A landscape with many peaks, sampled at points; each row gives a point and its height.
A climber steps from a point to the highest of its 2 nearest points, and stops where none of them is higher. Distance is the straight distance between rows; heights are no part of it.
<1743> height 605: [136 127 115 110 100 159  83 137  83 171 129 123 156 134 141  66 149 118
 129 153 111 127 141]
<1760> height 277: [117 146 128 117 123 131 126 170 114 144 144 154 176 101 145  79 121 138
 133 136  78 116  94]
<1895> height 585: [148 143  97  90 136 166 116 116  88 167 157 120 168 132 135  27 149 166
 106 145  85 138 125]
<91> height 285: [167 149 170 133  88 103 127 131 114 128 153 181 126 120 116 144 134 134
 130 143 136 115 100]
<482> height 36: [116 136  62 158 110  80 190 182 143 101 152  79  85 150  38 138  78  84
 138  95 137 104 143]
<2196> height 530: [ 95 102  89 144 150  71 144 174 130 155 108 153 185 137  51 116 107 155
 181  56 148 148 156]
<981> height 475: [129 124  76  91  94  93 110 168 135 104 138 137 164 110  92 125 140 165
 185  92 162 125 175]
<2325> height 409: [146 112  85 135  68 166 157 185 136 148 166  90  99  89 141 167  73 128
 183  76 158 133 144]
<317> height 503: [ 98 123 168 148 134  65 116  79  97 110 127 163 125 130 158 153 136 134
 125 205 140 131 134]
<1880> height 462: [118 111 129 138 130 152 125  86 170 149 132 150 200 126  75 131 162 145
 134 126 121 155 109]
<2200> height 242: [ 87 115 166 133 211 114 171  97 102 100 101 128  95 129 157 191  80  91
 119 153 138 168 139]
<205> height 347: [171 114  60  82 100 141  79 174 108 181 198 111 104 100 172  64 100 131
 143 100 137 129 132]
<1723> height 592: [125 127 119 187  92 122 168 146 134 131  96 139 141 132  48 120 136 138
 101 152 112 120 154]
<2225> height 339: [180 119  94  75 110 140 125 117 111 143 150  98  99 155 158  53 153 162
 156 109  87 135 111]
<149> height 349: [153 126 162 128 152  70 114 125 170  93 130 149 123 111 151 181 138 141
 105 130 136 107 103]
<955> height 578: [105 148 160 153 127 148 116 105 111  77  79 161 126 103 131 126 156 169
 111 152  48 127 106]
<517> height 386: [113 141 129  77 157 122 149 129 150 104 148 111 150  95 146 145 134  99
 176 143 131  96 132]
<737> height 50: [149 171  89 134 101 100 178 160 124  96 139 115 138 107  73 160  84  91
 160 130 154  88 141]
<1924> height 138: [ 72 104 106 188 158 130 130  58 150 114  82 168 118  95 100 180 118 173
  72 186 106 119 106]
<1601> height 88: [129 118 157 144 147 106 174  99 130 102 120 144 118 119 104 168 137  91
 126 157 128 162  96]
<1784> height 431: [132 109 108 135  79 111 105 176 128 148 120 119 117 150  95 125 133 101
 147 120 118  79 154]
<377> height 628: [116 130 118  75 109 172  87 129 102 150 127 111 129 162 171  79 141 117
 142 122 123 110 126]
<1709> height 76: [144  88 158 119 133 144 142  96 134 122 117 140 136 111 124 164 154 119
 140 161 157 176 109]
<1437> height 66: [152 137 151  98 116 152 159 113 154 123 131 140 153 119 113 140 138 121
 150 129 170 134 117]
<1521> height 310: [112 112 143 187 180 159 107  54  83 159  61 158 123 114 170 165 132 177
 121 164  84 157 122]
<1132> height 388: [ 98 127 134 129 129 128 156 123 114  92 113 117  90 150 116 156  77  70
 102 167 137  91 123]
<129> height 445: [149 110 113 141  92 114 101 175 113 169 109 132 150 135  97  87 154 156
 140 132 104  82 158]
<461> height 490: [135 124 111 102 122 102 145 161 156 104 121 138 130 106  56 118 161 152
 169  87 167 132 174]
<1413> height 376: [117  99 103 125 117  81 173 191 162 111 134 112 143  90 103 131 129 102
 132 139 140 150 151]
<207> height 330: [105 126 158 135 189 120 115  71 155 122 111 114 136 151 163 152 154 114
 157 119  83 104 102]
<1357> height 566: [114 139  76 124 124  85 148  99 131  40 122  94 107 140  83 134  94  74
 131 183 132 109 118]
<2378> height 263: [120 127 117 128 124  99  97 174 125 141 165 137 171  97 128 111 155 108
 138 151  86 120 133]
<94> height 455: [127 108 109 109  81 112 122 185 104 172 128 130 124 134 104  62 141 169
 165 118 130 116 162]
<1298> height 343: [107 108 150 110 135  85 138 131 149  86 155 160 162  94 109 188 126 137
 101 139 120 113 107]
<1283> height 369: [155 109 129  94 115 113 119 161 136 144 165 133  85  70 189 138 110 126
 148 118 148 121 100]
<1525> height 460: [ 92 103  94 100  90 100 138 152 125 100 132 134 195 118  83 141 123 150
 182 130 137 127 167]
<557> height 449: [ 93 135 165 144 186 174 137  62 114 137 116 147 138  99 159 149 152 160
 116 200 146 130 138]
<871> height 442: [169 128  87 105 148 188 118  52 143 171 126 128 121 146 120  46 173 193
  96 127 109 127 129]
<331> height 121: [ 98 103 118 179 170  94 149  62 112  79  77 149  95 136  89 174  97 160
  62 182  96 146  92]
<2434> height 184: [ 87 126 156 166 216 120 126  99  92  98  71 155  97 183 124 178  64 123
  97 127 121 174 203]
<2233> height 622: [107 109 158 181 116 123 154 114 156 113  92 117 140 182 109 165 152 106
  76 137 111 151 126]
<754> height 510: [103 146  92 155 132 120 163 147 132 153  95 146 181 110  57  55 144 155
 169 138 141 145 182]
<2244> height 426: [160 121 141  76 118 179 151 157 120 159 175  77 119 131 179  96 132 141
 114 109 154 138 122]
<2035> height 515: [128 128 113 126 115 105 122 128 175 103  86 138 174 148 120 139 101  79
 130 120 126 125 106]
<1806> height 334: [ 94 104 107 113 107  97  86 152 121  83 108 111  88 119 152 167 107  90
  91 145 157 115 147]
<1638> height 383: [ 57 111 155 134 168  86 143 126 121 101 105 148 104 153 146 158  61  82
  63 159 130 143  95]
<2119> height 522: [158 131 137 142 112 100 133 116 134 110 137  99 158 144 170 193 149 103
 145 154 135 133 125]
<2108> height 665: [154 140  96  98  80 135 105 181  92 152 200 113 139 133 136  65 145 145
 150  80 122 179 139]
<1441> height 370: [104 126 101  96  98 141 149 196 128  92 111 133 130 104  92 133  73 100
 114 105 167 113 148]
<1170> height 355: [ 72 156 185 166 173 129 145 108 113 106 103 162 130 142 131 143  91 100
  69 159 118 159  92]
<926> height 631: [ 95 125 136 168 106 140 152 117 125  99 110 124 127 153  44 154 126 124
  49 176 124 100 137]
<758> height 289: [118 104 171 140 165 104  75 139 102 139  92 158 102 140 190 146 115 117
 108 129  99 148 121]
<258> height 642: [163 140  65 109  97 145 111 155  79 184 225  85 132 163 130  71 107 146
 171  39 143 157 144]
<2355> height 407: [161  96 158 141 150 123 109  89 160 160 106 136 154 118 183 151 147 165
 102 162 165 117 117]
<956> height 378: [177 126 164 149 129 146 149 120  94 167 120 125 116 123 154 139 150 155
 133 171 107 111 109]
<321> height 429: [146 113 115  73 131 160  76 120 141 155 142 143 135 134 103  95 147 105
 146  77 127 123 107]
<1765> height 389: [132  80 120 109 128 122 150 180 127 127 130 117 114  82 115 123 143 103
 148 139 119 143 142]
<1515> height 595: [141 129 135 135  84  81 134 124 104  63 136 140  84 109 127 173 100 124
 129 166 158 125 118]
<2064> height 363: [111 126  78 145  81 106 164 188 152 175 153 117 125 110 109 123  52 103
 167  75 183 144 160]
<2503> height 650: [125 180 170 148 122 143  97 105 134 108  82 139 127 148 137 123 133 107
 100 149 157  96 145]
<2367> height 632: [162 150 130 142 210 160  79  40 112 167  85 136 127 144 180 102 153 154
 109 132 108 125 136]
<2429> height 465: [162 128  92 113  98 120 119 147  99 181 146 125 150 156 111  27 143 207
 147 108 112 126 151]
<2103> height 436: [103 120 117  96  90 115 150 142 109  77 127 139 175 100 132 144 126 143
 172 161 102  96 127]
<1047> height 428: [161 134  94 115 160 147 128 118 137 135 131 152 154  79  53 105 168 124
 164 120  95 129 140]
<1005> height 305: [112 164 175 135 125 125 154 113 162 129 142 168 152 106 116  99 146 162
 122 161 125 124  89]
<911> height 497: [104 139 180 143 143  75 106 116  97  64 110 154  79 133 170 169 118 139
 122 145 136 177 140]
<1077> height 513: [160 134 159 104 133 147  93 110 122 154 153 101 114 165 205 133 116 117
 137  94 137  82 109]
<913> height 266: [ 78 109 149 128 164 111 166 119  97  85 135 106  57 138 184 195  71  94
 136 140 158 155 125]
<140> height 410: [113 150 142  90 122 147 149 136 120  99 147 119 186 101 165 136 116 133
 158 161 121 100 120]
<623> height 341: [157 119 102  75 106 131 122 181 121 198 188 127 109 116 132  44 109 170
 122  94 139 114 126]
<2139> height 226: [151  81  94  79 108 129 125 150 119 160 173 102 148 107 123 115 160 152
 184  99 125 126 147]
<1631> height 476: [154 112 168 102 181 139 103  99  91 158 135 123 108 162 207 136 121 158
 117 102 106 127 105]
<2295> height 524: [112 131 130 143 138 157 125  99 149 117  62 134 137  89 121  86 187 150
 128 169  96 164 123]
<47> height 262: [128 155 151 134  91 100 128 144 141 127 166 164 126 130  89 163  91  85
 109 118 151 111  95]
<259> height 553: [ 98 111 148 135 123  74 126 101 101  59 112 145  81 137 121 169 118 122
 111 187 153 146 126]
<1071> height 290: [ 89 140 161 106 114 135 147 157 147 138 148 151 157 118 102  84 132 154
 143 128 112 107 104]
<1857> height 568: [111 101 170 184 124 125 113  77 167 135  56 137 125 168 136 158 139 149
  73 139 144 152 132]
<1325> height 417: [118 132 108 128  89 132 141 189 136 135 144  88 121 149 101 153  96  98
 136 105 132  65 174]
<2513> height 474: [ 71 158 125 167 158 209 143  64 140 175 113 144 147  94 150 126 148 171
 111 167 120 129 111]
<523> height 43: [151 145  86 157 103  62 168 169 155 105 125 129 125 128  54 136  89  88
 118 129 136 100 126]
<1532> height 520: [111  97  93 110 157 111 154 162 100 170 119 139 195 129  84 110 100 183
 190  60 185 133 174]
<2126> height 165: [104  87 138 155 129  96 172 125 190 148 108 129 135 121 115 112 155 136
 127 166 106 108 118]
<1418> height 301: [147 122 126 141  76 101 120 131 129 150 153 109  85 151 166 111 153 100
 193 125 115 130 114]
<1092> height 396: [142 145  87 110 120 112 118 169 145 124 151 163 150  99  56 132 104  84
 153  81 148 104 149]
<1598> height 385: [174  98 142  92 133 129  99 147 100 172 139 127  65 107 221 114 103 137
 113 119 139 121  92]
<1025> height 539: [ 79 144 139 199 182 105 121  54 134  94  74 138 115 135 132 138 135 124
 104 211 127 109 144]
<2322> height 504: [132 128 117 146 143 146 158 115 178 145  83 122 144 105 102  61 179 139
 145 151 115 166 143]
<1539> height 411: [118 118 108 134 157 176 121 114 162 170 114 179 150  67  45 106 166 156
 132 110 101  99 142]
<757> height 675: [139 116  84 139  62 101 128 157 144  72 172 123  77  83 122 190  87 109
 162 103 140 113 123]
<1504> height 461: [119 124 133 155  97  81 108  97 137 118 139 139 142 129 115 136 153 116
 123 191 135 117 133]
<1289> height 306: [180 160 155 123 101 112 124 160 144 132 187 153 135 109  95 135 154 138
 145 105 134 106 112]
<220> height 360: [ 90 129 117 125 128  88 138 137 142  72 130 150 159 104  72 143 116 122
  65 160 127 105 119]
<2515> height 596: [187 164 114 132 114 145 114 182 133 137 156  99 107 138 102 109 157 110
 148  68 144 126 166]
<1016> height 491: [138  83 169 127 153 155 133 125 101 163 134 100 137 164 185 152 148 148
 122 113  81 144  98]
<1605> height 213: [ 39 116 155 168 193 134 134 102 126  93  74 123 104 133 135 158 135 149
  56 167  95  92 163]
<127> height 377: [ 89 163 115 127 130 111 160 150 156  80 154 133 156 120  57 131 123 106
 106 140 137 104 159]
<509> height 454: [119 145 175 176 134 153  93  58  95 128 103 180 119 116 120 172 156 166
  89 160 120 113 118]
<969> height 328: [111 163 193 154 149 131 153 128 150 126 123 159 136 119 135 127 118 129
  62 157 142 132  97]
<2174> height 382: [159 107 127 121 112 195 127 105 116 208 120 146 181 136  75  88 136 165
 130 107 127 131 109]
<2462> height 548: [140 126 125 129 142 141 101  94 137 174 148  99 164 181 178  76 163 145
  95 112  73 156  86]
<1911> height 569: [139 114 152 174 129 116 145 131 131 106 121  86 138 163 139 198 144  89
  98 130 135 121 138]
<1199> height 236: [ 66 122 148 177 192 157  81  77 121 117  59 154 109 131 128 167 138 154
  67 131  73 102 154]
<2464> height 345: [133 147 129 127  68 123 149 173 162 145 152  98 143 111 169 124  97 126
 130 135 197 123 138]
<2218> height 464: [116 165 164 115 170 136 131 119 130 135 115 112 125 140 209  79 120 120
 117 138 134 140 107]
<114> height 561: [180 110  45  68 129 112 122 161 136 179 174 109 185 127 164  68 103 154
 120  98 123 139 115]
<1964> height 342: [206  97 123 100 133 131 121 112 125 161 159 152 137 109 113 114 166 173
 156 122 109 120  95]
<1056> height 413: [142 127 119  88 133 139 109 137 149 136 157 138 130 109  93 133 147  70
 152  84 135 100 117]
<2272> height 551: [181 143  76  94 112 106 112 129 123 170 206 106 185 144 178  85 114 143
 138 112 131 139 100]
<361> height 427: [152 128 139 134 125 121  86  92 113 124  92 175 108 111  88 115 141  85
 145 150 125 140 107]
<2101> height 452: [ 98 124 120 123 100 126 131 181 137 105 130  83 168 144 145 127 151 130
 121 126 119 110 170]
<1984> height 315: [135 144 150 112 112 127 113 115 137  92 159 118  63 135 132 189 132  70
 148  97 154 115 108]
<1997> height 155: [126 122 184 162 188 117 109  90  72 135  73 165  77 157 139 191  84 104
 117 132 139 167 163]
<1680> height 288: [116 112 145 148 172 189 105  78 110 135  96 152 165 116 179 163 143 194
  96 143  79 144 103]
<1522> height 573: [152 130 123 114 194 143 104  69 121 163 157 118 132 164 191  61 153 152
  67 120  89 168  96]
<2026> height 528: [142 107 136 159 111 153 123 124 109 124 125 126 134 130  98 157 189 124
 125 126  53 120 132]
<1281> height 269: [100 122 174 121 141 153 118  96 120 119 123 159 165 122 156 158 131 166
 111 133 114 118  89]
<1513> height 398: [105 151 125 130 118 150 171 159 120 117 136  93 126 141 134 153  91  55
 126 138 133  79 139]
<1353> height 357: [161 102  80  91  98 125 102 186 146 167 177 106 103  67 185 115  99 127
 153 106 148 111 129]
<1803> height 58: [148 133 132 109  97 125 184 154 147 112 128 127 145 108 110 163 104 117
 157 128 160 101 116]
<1219> height 526: [ 80 129 168 180 168 150 113  72 137 154  69 125 164 160 165 146 128 152
  87 152 130 151 133]
<1534> height 314: [117 184 134 122  89 126 131 148 137  68 147 112 114 118 174 137  95  87
 139 129 163 136 122]
<682> height 599: [148 127 118 133 193 164 103  77 112 161  96 119 135 129 194  63 154 161
  90 150  93 167 111]
<2380> height 391: [115 121 118 111 130 113 162 147 150 105 129 141 128 111  41 141 121 117
 117 126 156  69 164]
<603> height 473: [100 122  95 133 121  87 163 161 152  59 135  79  80 153 106 156 100  63
  78 140 129 162 100]
<2086> height 353: [198 122 110  67 151 158 157  81 109 147 171 101 107 155 174  70 147 147
 110 110 106 145  95]
<1260> height 397: [ 91 142 175 148 201 166 145 100  86 145 101 111 114 134 184 120 134 106
 134 173 107 148 149]
<1665> height 519: [ 82 137 164 133 104 125 127 144 110  71  93 140 136 133 124 126 150 134
 106 146  94 148 119]
<683> height 590: [109 125  92 121  77 113 123 162 124  76 134 109  86 150  58 143 138  89
 161  72 104 118 161]
<782> height 507: [140 124 122  95 125 154 129 134 149 113 143 140 145 130  58 100 182 180
 171  83 137 144 167]
<1776> height 634: [130 118 127 119  52 103 114 125 133  97 155 133  88 103 152 165 110 133
 157 140 179 111 121]
<123> height 333: [112 158 111 146  56 109 124 162 168  97 129 104 127 133 165 139  80 101
 113 121 193 126 139]
<1678> height 372: [161 132 143  87 178 169 142  84 143 132 113 113 101 144 162  67 166 170
 129 115  91 135  91]
<1428> height 558: [101 148 147  79 130 183  95  91 103 101 124 141 151 130 119 117 152 128
 144 139 131 136 117]
<160> height 487: [ 95 110 131 148 137 120 100 107 169 123  97 146 196 136 104 149 143 108
 101 120  90 145  93]
<278> height 373: [158 130 121 116  98 139 131 140 115 183 178 131 194 150  92 111 121 148
 142 109 179 146 141]
<1706> height 212: [ 93 137 140 156 242 104 157  86  80  82  91 140  94 161 120 179  70 107
  81 168 123 164 164]
<993> height 480: [ 97 139 165 192 209  99 119  78 110 119  91 143  89 141 141 155 137 117
 110 169  88 126 152]
<312> height 571: [132 145 131 162 103 114 202 178 151 139 100 134 131 124  69  87 124 122
 130 155 149 132 157]
<2305> height 562: [137 136 133 139 164 148  92  80 116 115  84 135 140 116 169  86 165 136
 129 173  99 169 128]
<273> height 261: [ 86  84 163 151 188 126  84  98 105 128  55 167  92 140 152 159 119 159
 100 118  79 134 124]
<1818> height 673: [ 93 114 145 161  90 113 175 139 153  96 119  89 110 187  77 166 129 123
  74 139 133 114 133]
<1387> height 587: [123 120 125 195 142 130 108  90  93 110  86 129 140 132 117 187 158 118
 113 156  55 137 130]
<1028> height 574: [177 122 147 133  99 137  97 155  93 137 138 121 136 132 126 140 169 127
 139 104  78 145 112]
<24> height 521: [118 112 153 132 120 166 106 104 102 167 137 114 183 172 177 120 149 145
 105 124  85 162  90]
<161> height 443: [140 109 114 104 139 158  92  79 158 156 124 141 179 133 118 108 145 128
 145 112 116 141  87]
<1330> height 406: [141 153 140 121 171 168 148 140 153 157 159 107 173 104 145  79 175 146
  84 139  95 165 122]
<2186> height 594: [ 89 148  90 126 102 106 155 130 130  54 137  94 102 184  63 119 108  79
 123 137 120  95 125]
<191> height 633: [130 125 152 160 141  70 128 111 137 123 108 134  83 157 170 182  97  71
 125 128 136 138 101]
<1683> height 540: [137 147  80 116 112  91 136 113 157  66  87 130 148 124  87 148  95  80
 125 159 155 115 124]
<1712> height 419: [118 130 149 113 186 139 119  89 113 145 161 120 148  96 174 129 160 137
 126 187 133 113 136]
<254> height 440: [106 117 125 107 132 153 159 193 136 149 154  88 181 133 131 109 142 127
 115 107 118 132 158]
<847> height 447: [ 89 118  96 146 162  94 146 128 150  57 119  82  97 170  91 154  99  79
  52 149 106 113 111]
<892> height 652: [117 131 116 192 130 119 118  92 115  68  67 145 108 119  88 155 156 140
 107 168  45 135 116]
<1829> height 624: [178 146 120 104 104 145 119 153  92 126 191 107 128 137 147 118 153 118
 157  79  95 159 108]
<1787> height 346: [109 121  89 121  74 104 136 204 126 140 187 115 163  92 139 124 109 116
 165 113 154 151 144]
<1084> height 323: [199 159 109 111 109 125 110 166 104 165 181 148 162 119  90 107 139 155
 160  79 118 108 131]
<1217> height 451: [177 116 134 108 126 145  85 119 104 137  82 142  83 116 118  95 165 102
 137 137 114 117 126]
<2358> height 395: [157 113  87 122  69 146 151 172 127 165 152  93  96 119 132 123 108 137
 201  80 167 163 135]
<2488> height 525: [167 154 117  94 116 111 114 122 137 145 149 118 152 139 207  84 122 147
 150 135 112 127  85]
<1396> height 362: [101 127 150 103 180 107 128  98 150  94 131 116 136 124 162 170 135 101
 155 140 113  78 120]
<104> height 399: [181 123 158 133 117 201 117  88 115 165 125 146 150 137  98 138 166 153
 106 118 124 133 103]
<2114> height 418: [ 87 102 124 153 187  74 147 127 118  97 119 104  54 170 125 175  71  77
  56 157 117 113 115]
<2401> height 400: [150 119 176 149 164 174 130  91 100 198 128 125 113 135 150 115 162 147
 100 156 115 108 117]
<227> height 176: [ 81 113 151 151 109 109 162 149 165 124 105 114 107 130 113 109 144 148
  94 173 122  86 161]
<64> height 450: [130 105 120 104 136 145 109 118 122  87 104 153 130  88  73 135 178 135
 138 143 101 119 149]
<2329> height 291: [107 140 154 115 114 140 142 126 102  88 122 109  92 136 195 171  97  94
 148 147 167 144 134]
<1915> height 481: [134 104 128 128  83  93 128 118 127 112 134 118 154 143 104 175 144 115
 156 140 121 133 123]
<2017> height 483: [106 135 140 153  85 120 125 169 123  89 112 107 145 153 117 121 160 121
 102 134  93 152 160]
<1656> height 384: [157 100 183 151 197 120 114  68 126 164  96 157 111 132 170 158 132 163
 124 141 138 124 120]
<2518> height 670: [109 145 105 103 105 110 113 128 132  68 137 143  77 112  77 159  92  66
 100 151 192 103 129]
<1359> height 414: [172 115  85 108 156 135 128 176 129 162 119 143 157  77  80  73 147 114
 143 104 116 163 145]
<637> height 380: [156 101  97 112 129 161 142 131 113 219 161 137 190 151  68  73 113 178
 139  80 160 153 136]
<1834> height 354: [125 140  93 107  90 121 166 192 152 167 172 109 156 108 156 100  78 127
 165 107 178 131 143]
<2234> height 152: [ 86 110 137 176 134 118 148  85 170 131  75 153 106 117 117 142 144 169
  95 177 100 103 109]
<1076> height 630: [164 154  67 100 120 128 110 166  89 196 183 117 131 161 109  82 104 159
 177  25 172 118 164]
<2477> height 374: [187 133 148 106 142 108 105 115 163 108 120 135 135 116 157 138 151 151
 124 107 132 129 105]
<17> height 421: [159  89 129 111 173 148 107  57 139 181 122 120 158 145 181 111 152 180
  78 153 149 131 109]
<672> height 348: [ 98 101  81 140  78  84 112 189 140 103 119 108  75 119 127 139  90  81
  97 137 134 109 149]
<718> height 390: [149 139 137  86 160 162 149 119 141 132 138  97 136 119 136  60 180 141
 140 124  94 156 113]
<2076> height 678: [104 151  92 123  92 106 116 119 142  66 174 116  40 129 112 174  55  79
 117 139 180  93 108]
<788> height 506: [127 148 191 152 167 126  92  70  81 105 109 175 124 148 149 188 123 164
 105 139 143 128 147]
<158> height 332: [219 117  98  96 143 122 110 129 113 179 159 144 169 101  92  95 151 175
 138 101 126 111 137]
<666> height 477: [148 141 113 114  94 145 137 124 112 149 144 120 178 152 122  67 146 196
 168 103  82 120 105]
<195> height 313: [104 113 148 125 127 117  93 134 121 122 120 129 131 137 171 138 131  94
 103 135 140 133 125]
<2120> height 191: [ 75 122 173 155 147 129 125 136 142 121  90 117 119 146 151 126 160 140
  61 159 119 107 158]
<2442> height 423: [144 118 109 113  76 179 137 159 129 146 163  79  90 106 189 163  96 107
 155  83 150 115 127]
<717> height 505: [128 130  94 110  75 132 109 165 120 149 142 148 145 138  73 129  92 135
 156  77 213 111 168]
<1042> height 420: [143 131 165 159 146 190 115  65 119 176 100 168 102 125 121 140 162 182
  98 153 113 121  94]
<1262> height 404: [150 102  84  83 129 129 133 194 128 144 129 136 137  69 108 108 109 117
 180  92 147 151 137]
<1414> height 545: [129 140 155 120 130 142  96 116 153 150 143 105  76 153 209 151  97  96
 136  85 173 110 113]
<2075> height 322: [174 133  99 109  71 130 124 139 135 150 155  91  72 149 181  98 141 151
 179  97 116 133 113]
<1868> height 103: [112 110 136 168 143 105 175  74 138  82 108 132 108 138  77 158 131 113
  95 179  98 143  90]
<2159> height 453: [166 121 122 111 110 156 107 111 140 172 143 127 130 154 103  47 180 178
 131 115 133 132 143]
<68> height 501: [ 82 145 114 141  96  97 151 153 158  68 145  97  64 149 124 147 109  71
 130 106 122 142 109]
<1909> height 356: [193  97 143 117 144 156 147  86 131 160 124 132 134 107 155 129 152 202
 113 144 110 104  81]
<1404> height 247: [146 127  95  91 108 100  72 168 132 120 180 115 160  95 150 129 150 105
 149 127 138 104 147]
<2172> height 579: [120 179 176 146 156 121  80  96  97 107  88 134 127 179 190 148 114 129
 116 133 138 112 146]
<2271> height 359: [101 113  93 113  69 114 150 187 128 117 112 121  88 113  99 111  75  92
 140 145 169 105 165]
<1251> height 523: [102 111  94 144 122  86 158 132 161 133 102 148 167 124  49  88 133 133
 178 131 122 149 150]
<2360> height 381: [115 171  99 116  99 123 137 198 134  88 147 144 116  99  85 135  60 110
 161  65 165 118 149]
<427> height 408: [181 152 175 121 167  98 100  96 115 105 125 146 122 135 191 172 129 147
 150 112 131 152  93]
<1206> height 368: [176 143 150 111 125 138  81 117  95 109 119 149 106 129 152 157 132  96
 141 108 134 166  92]
<316> height 626: [ 73 127 115 106  92 144 124 149 125  53 124  99 107 170  89 145 119  79
 115 105 109  98 147]
<1952> height 500: [157 149 123 109 120 120 131 127 157 149 136 105 163 145 149  93 138 137
 178 120  99  99 105]
<562> height 591: [ 98 144 176  89 126 175  94 115 101 134 153 129 123 159 156  93 151 127
 128 115 126 138 114]
<1688> height 224: [141 162 112 151  51 134 111 192 165 132 182 125  94 103 166 123  85 124
 151  74 146 134 109]
<697> height 527: [116 145 142  84 124 199 124 110 128 113 113 155 141 118  67  83 165 161
 164 113 126 141 143]
<193> height 358: [129 133 164 161 230 124 125  71 135 143  64 159 128 127 178 165 100 158
 124 148 131 149 155]
<987> height 246: [139 146 150 142  65 120 168 177 147 132 154 142  93 128 115 163  73  86
 121  99 158 131  88]
<929> height 570: [141 165 129 144 114 117 147 178 162 153 152 106 113 146  87 103 154  85
 140  88 128 126 142]
<1057> height 234: [122 142 112 159  38 139 138 191 152 136 164 131  72 106 126 137  60 106
 127  84 178 121 129]
<638> height 235: [154 119  89  69 129 126  98 165 128 114 185  95 148  89 164 113 148 148
 162  92 112 113 153]
<23> height 361: [106 109  86 121 104  78 148 175 173 124 182 119 127  89 125 154  86  82
 148 120 140 138 131]
<2022> height 412: [147  99 150 101  97 155 165 170 117 169 146 116 134 131 162 110 117 141
 101 113 154 169 102]
<491> height 245: [ 73  91 169 137 149 115 121 102 103  99  99 165 118 143 133 179  98 147
 100 142 104 116 107]
<1872> height 593: [ 91 182 145 173 149 133 116  70 145 104 101 124 136 143 132 123 157 112
  89 183 148 119 151]
<128> height 425: [114 145 145 137 141 173 179 139 142 148 141 115 189 105 112 115 158 133
 101 139 120 121 145]
<1805> height 331: [112 141 128 202 219 150 113  39 128 181  70 149 127 128 190 152 121 194
 127 142  97 165 136]
<689> height 387: [ 99 122 152 131 149 158 153 124 100 127  99 116 111 117 138 119 150  94
 135 174 109 111 137]
<676> height 537: [ 95 156 144 140 116 120 142 157 156 106 143 112  96 152 117 119 151  63
 120 123 134 132 131]
<1186> height 496: [ 90 139 149 171 141 190 130  78 131 174  99 130 195 129 157 129 142 143
  91 172 127 149 103]
<1742> height 424: [150 131 120 150 129 130 106  81 123 101  87 170 134  84  71 138 161 115
 120 180 124 130 135]
<1520> height 572: [174 154  67  73 140 130 120 156  91 168 173 125 176 121 128  28 112 150
 128 103 100 129 131]
<864> height 563: [107 125  95 158 109  84 146 182 120 115 128 109 124 154  40 130 128 114
 171  82 119 121 184]
<1661> height 432: [106 156 184 115 200 169 139  82 105 143  97 113 103 153 202  91 139 142
 136 134 106 144 119]
<2223> height 498: [130 165 134 113 124 103 113 146 156 122 131 113 128 128 226 108  97 113
 145 124 125 130  87]
<811> height 482: [162 108 142 127 158 177 110  81 118 120  82 130 105 102 115 136 177 142
 126 133  98 114 140]
<1827> height 543: [ 92 117  91 151 132  56 179 168 133 120 121 131 158 138  37 126 117 128
 175  89 146 163 171]
<1385> height 714: [137 148  59 131  74  77 131 157 142  63 174 113  75 121  81 162  70 110
 123 127 158  92 134]
<2359> height 422: [108 127 169 167 156 121 154 107 100 115  82 119  88 151 152 159 115 100
 111 177 119  97 140]
<327> height 371: [123 151  76 132 113 124 158 195 119 136 155 134 138  89  98 134  48 110
 192  51 168 147 159]
<1902> height 616: [168 163  97 109 117 132  98 178 121 164 154 107 124 141 104  62 139 147
 153  67 165 124 185]
<1919> height 402: [100 112 120 118 148 150 151 130 162 137 116 166 137 100  38 119 134 123
 122 135 112  63 143]
<1549> height 274: [149 118 152 144 135  94 105 116  99 159 140 115  91 145 192 137 150  92
 164 137  98 141  99]
<98> height 435: [132  97 124 112 140 178  94  54 148 176 131 145 143 140 137  88 172 207
  80 123 133 137 104]
<657> height 514: [129 129  88 110 121 126 126 174 108 157 121 119 161 116  83 118  94 167
 175  43 208 135 189]
<640> height 444: [159 125 138 106 102 176 153 156 103 139 161  79  99 103 185 153 141 109
 141 129 164 136 131]
<406> height 448: [131 144 186 116 156  90 100 110 103  82 116 168 105 141 198 184  94 145
 144 108 143 172 115]
<2175> height 401: [150  85 160  92 136 156 118 143 119 172 129 135 102 116 181 124 122 124
  82 115 155 163  90]
<2384> height 580: [120 129 158 147  98 102 120 110 172 124 136 117  74 168 198 172  96 101
 135 112 169 118 105]
<1614> height 478: [188 146 147 132 122 145 136 115 113 133 152  93 122 143 176 179 148 109
 154 134 165 145 119]
<1200> height 499: [134 138  87 161 148 164 149 132 161 158  81 117 176 114  78  42 169 174
 153 116 120 161 170]
<110> height 338: [145 143 138 117  89 131 104 142 123  78 135 150  70 113 109 160 121  71
 138  98 154 159 109]

Where does a climber stop that starts at each point below?
<1057> -> <2503>
<638> -> <2108>
<1396> -> <377>
<2075> -> <892>
<110> -> <1385>
<847> -> <2108>
<1092> -> <316>
<149> -> <1385>

Call two points neighbours if one is among the 2 nearest of the other. Go from one point of each pair to the other, from neighbour to neighbour, staying as high as possible. Name the lowest point that can't be avoided.
<316> / <2367> -> <1200>
<191> / <2367> -> <1631>
<892> / <2108> -> <2026>
